A landscape with many valleys, sampled at points; each row gives a point and its height.
A ball rolls from a point to whichever of its 3 nearest points has the largest drop for the distance, and stops where none of them is lower. Distance is the straight distance between rows; heights are no part of it.
Q_642: [ 96 127 147 122 135 148 196 131 136 150  85 178]  height 18.0
Q_271: [112 174 138 116 101 129 177 103 142 167 113 152]  height 86.0
Q_701: [133  83 114 137 148 139 124 169 134 121  95 131]  height 34.8
Q_966: [156 133 126 126 122  96  79 119 123 120 170  90]  height 20.4
Q_4: [147 124  99 140 143 113  98 139 138 103 155 122]  height 42.9
Q_306: [160 130  99 147 148  92  59 122 127  99 190 106]  height 39.3
Q_846: [ 92  99 147 133 160 158 200 147 127 139  73 174]  height 30.6
Q_481: [173 133 133 134 130 102  45 111 106 101 200  80]  height 81.7
Q_576: [138  98 112 123 137 137 114 152 127 117 103 120]  height 32.5
Q_990: [ 97 126 105 152 161 143 181 145 137 125 109 186]  height 39.4
Q_266: [138 170 130 121  99 107 110 102 133 136 173  98]  height 63.1
Q_171: [102  87 117 142 159 155 165 164 135 129  86 172]  height 35.1
Q_473: [134 155 130 107  99 117 128 100 125 138 149 113]  height 78.6
Q_609: [ 90 152 131 132 117 134 211 118 138 165 109 174]  height 56.2
Q_270: [169 106 135 132 135 108  53 137 119  99 155  84]  height 41.3
Q_117: [170 162 136 134 131  89  46  87 105 101 242  83]  height 82.2
Q_418: [130 133 150 100  89 134 122 112 117 142 100 104]  height 17.6
Q_195: [106 117 120 145 141 139 161 154 133 132 102 160]  height 31.1
Q_549: [159 100 110 133 156 107  64 162 126  99 140 103]  height 48.4
Q_809: [168 129 151 107 117 116  59 104 112 118 167  68]  height 57.4
Q_132: [ 72  59 162 132 166 188 221 150 143 126  56 195]  height 26.4
Q_375: [141 123 131 116 120 128  94 124 120 122 130 102]  height 60.1
Q_505: [161 149 147 104 101 118  69  98 118 126 157  72]  height 76.1
Q_312: [151 108 118 116 142 121  89 149 129 114 135 103]  height 44.7
Q_391: [133  96  97 152 160 122 109 169 129 110 125 134]  height 28.7
Q_34: [116 170 147 117  84 126 151  99 131 151 117 110]  height 90.0
Q_853: [109 136 160 109 100 150 187 114 133 165  78 152]  height 24.2
Q_625: [108  68 109 145 177 147 155 177 136 108  83 156]  height 37.2
Q_768: [116 115 139 110 120 146 143 133 135 137  80 123]  height 20.9
Q_736: [108 141 114 136 118 128 157 135 137 133 120 156]  height 44.4
Q_434: [142 188 136 111  87 120 120  80 122 146 161  98]  height 74.1
Q_102: [159 181 131 119  97 106  71  83 110 124 218  79]  height 82.1
Q_257: [111 157 127 125 113 142 160 117 134 146 105 153]  height 50.7
Q_548: [127 176 128 112  81 118 142  93 129 148 144 119]  height 83.9
Q_294: [119  98  76 166 173 123 126 162 135 104 131 140]  height 32.9
Q_396: [124  68  92 162 181 135 118 182 146  93  92 141]  height 40.2
Q_785: [108 109  92 161 169 138 167 165 132 116 103 169]  height 37.7
Q_720: [118 163 121 131 109 124 167 107 134 147 130 152]  height 70.2
Q_960: [129 122 103 138 146 130 132 155 130 122 123 144]  height 19.6
Q_218: [146 146 115 130 114 109 106 124 126 124 162 119]  height 44.6
Q_138: [ 74 124 137 147 155 155 223 139 139 153 101 217]  height 42.3
Q_353: [177 129 172 113 109 111  26 101 106 104 200  56]  height 84.5
Q_612: [117 132 164  96  91 143 152 115 125 151  77 125]  height 37.3
Q_492: [122 133 121 125 127 130 151 136 130 141  99 143]  height 20.3
Q_80: [166 150 149 115 111 104  56  91 107 120 205  70]  height 75.4
Q_305: [ 77  89 176 118 135 171 204 134 124 149  53 179]  height 28.6
Q_276: [114 147 174  91  70 143 148  88 135 166  84 110]  height 43.9
Q_267: [128 128  78 163 159 103 107 147 130  96 161 130]  height 37.8

Where does a ball stop that starts at each point below?
Q_312 => Q_960
Q_720 => Q_492
Q_266 => Q_966
Q_271 => Q_492
Q_117 => Q_966

Call two points neighbours if one is among the 3 nearest of the other. Go from one point of each pair to the other, from neighbour to neighbour, staying as low as possible. Name the highest point that can't be avoided.
Q_418 and Q_492 => Q_768
Q_960 and Q_966 => Q_4
Q_642 and Q_132 => Q_305
